Points on a hilly landscape, in no order, each with its height.
A climber steps from a point to the highest of its 4 nearest points, and stops where none of them is higher. Distance is the straight distance between rows; heights are no part of it.
Z480 height 353: [ 87 163  94 138 127  72 105 158 172  83]
Z960 height 795: [151 131 108 102 158 128 146  97 150 138]
Z213 height 415: [122  96 120  94  91 114  81 129 149  93]
Z444 height 517: [150 151 121 108 161 143 158  99 138 147]
Z761 height 472: [180  80 153  87  92 110 110  96 134 121]
Z313 height 74: [127 167 123 168 141 143 139 180 129 150]
Z18 height 833: [ 98 118 156 181 153 151 158  96  77 159]
Z750 height 397: [171  84 133  89 131 110 139  78 131 122]
Z73 height 598: [145 131 103 107 158 124 130 116 160 130]
Z385 height 694: [ 94 126 136  78  51 110  97 148 167  88]
Z733 height 189: [117 164 120 167 138 138 139 190 126 146]
Z899 height 354: [ 77 138 133  93  45 119 113 156 191  65]
Z765 height 626: [158 120 108  92 159 122 149  85 140 133]
Z964 height 440: [140 113 102 112 150 110 106 117 154 110]
Z759 height 252: [159  86 127  92 112 109 102 106 143 104]
Z351 height 240: [140 145 124  96 154 150 165  81 125 166]
Z657 height 391: [108 135 119 189 138 132 134 218  79 127]
Z98 height 452: [163  96 117  87 140 113 140  86 145 123]
Z224 height 221: [133 163 126 144 148 160 152 140 137 155]
Z608 height 545: [121 155  85 139 145 105 108 147 165 121]
Z629 height 462: [115 117 122 200 152 137 154 197  74 114]
Z978 height 389: [158 120 117  86 153 126 169  67 129 150]
Z49 height 487: [126 103 137  84  69 110  79 131 150 103]
Z489 height 220: [204 105 174  77  70 112 105  96 130 131]
Z555 height 561: [116 120 133 205 149 143 151 170  76 125]
Z164 height 359: [138 156 122 119 161 156 159 117 137 151]
Z989 height 361: [109 175 103 161 129 119 124 212 133 155]
Z557 height 485: [115 106 132  87  73 118  76 132 150  92]
Z158 height 850: [188  81 151  86 110 107 118  84 130 124]
Z808 height 53: [118 157 152 139 150 167 156 112  98 148]
Z968 height 587: [114 125  92 125 133 100  95 129 167  92]
Z60 height 723: [ 99 109 152 183 160 135 145  77  59 184]
Z615 height 401: [104 119 109 191 145 119 138 220  69 109]
Z305 height 453: [108 173  90 146 148 105 117 171 159 135]
Z915 height 192: [135 162 140 119 152 156 163  96 114 166]
Z8 height 92: [126 155 137 116 145 162 164  82 106 173]
Z826 height 595: [154 113 109 107 149 120 126 107 157 127]
Z658 height 739: [109 127 161 181 145 151 155 118  75 152]
Z610 height 762: [ 90 112 149 188 153 136 164 103  67 159]
Z288 height 328: [154  93 143  81  81 112  88 129 139 108]
Z62 height 117: [174  94 161  81  77 118  82 116 134 119]
Z773 height 355: [118 139 137 192 138 150 147 179  95 132]
Z212 height 865: [ 97 144  91 137 124  89  97 146 165  89]
Z841 height 837: [ 80 140 102 128 103  90  97 146 167  65]
Z560 height 351: [138 152 123 117 149 158 152 106 132 152]
Z414 height 416: [177  83 140  86 108 112 107 105 138 112]
Z249 height 794: [110 127 152 198 147 153 155 146  84 139]
Z179 height 369: [112 111 108 101 101 105  84 129 156  85]
Z948 height 86: [128 151 138 180 137 153 147 168 108 138]
Z758 height 87: [132 162 136 163 143 159 147 158 128 154]
Z930 height 41: [105 144 161 128 146 157 145  83  76 176]
Z232 height 769: [ 99 123 162 170 146 144 147  85  65 169]
Z674 height 290: [136  93 114 100 120 112  95 120 152 101]
Z872 height 280: [129 163 110 150 146 138 130 170 145 143]
Z627 height 315: [161  81 121  96 130 113 113 102 152 108]
Z55 height 108: [121 150 150 161 144 164 153 134 108 152]
Z17 height 331: [ 89 126 114 107  78 107  90 144 158  73]
Z194 height 85: [117 158 159 132 147 164 159 101  93 165]
Z857 height 559: [108 117 141  81  50 113  87 142 162 101]

Where does a climber stop that starts at each point below?
Z55 | Z960
Z288 | Z385
Z194 | Z960
Z758 | Z960
Z179 | Z385
Z627 | Z960
Z948 | Z249

Call two points neighbours if one is among the 4 nearest of the other. Go from one point of each pair to the other, from neighbour to neighbour, staying as high as possible. Name the lowest point that can't be avoided.
Z212 and Z158 | Z750
Z385 and Z960 | Z179
Z872 and Z18 | Z948
Z960 and Z212 | Z964
Z18 and Z249 | Z658
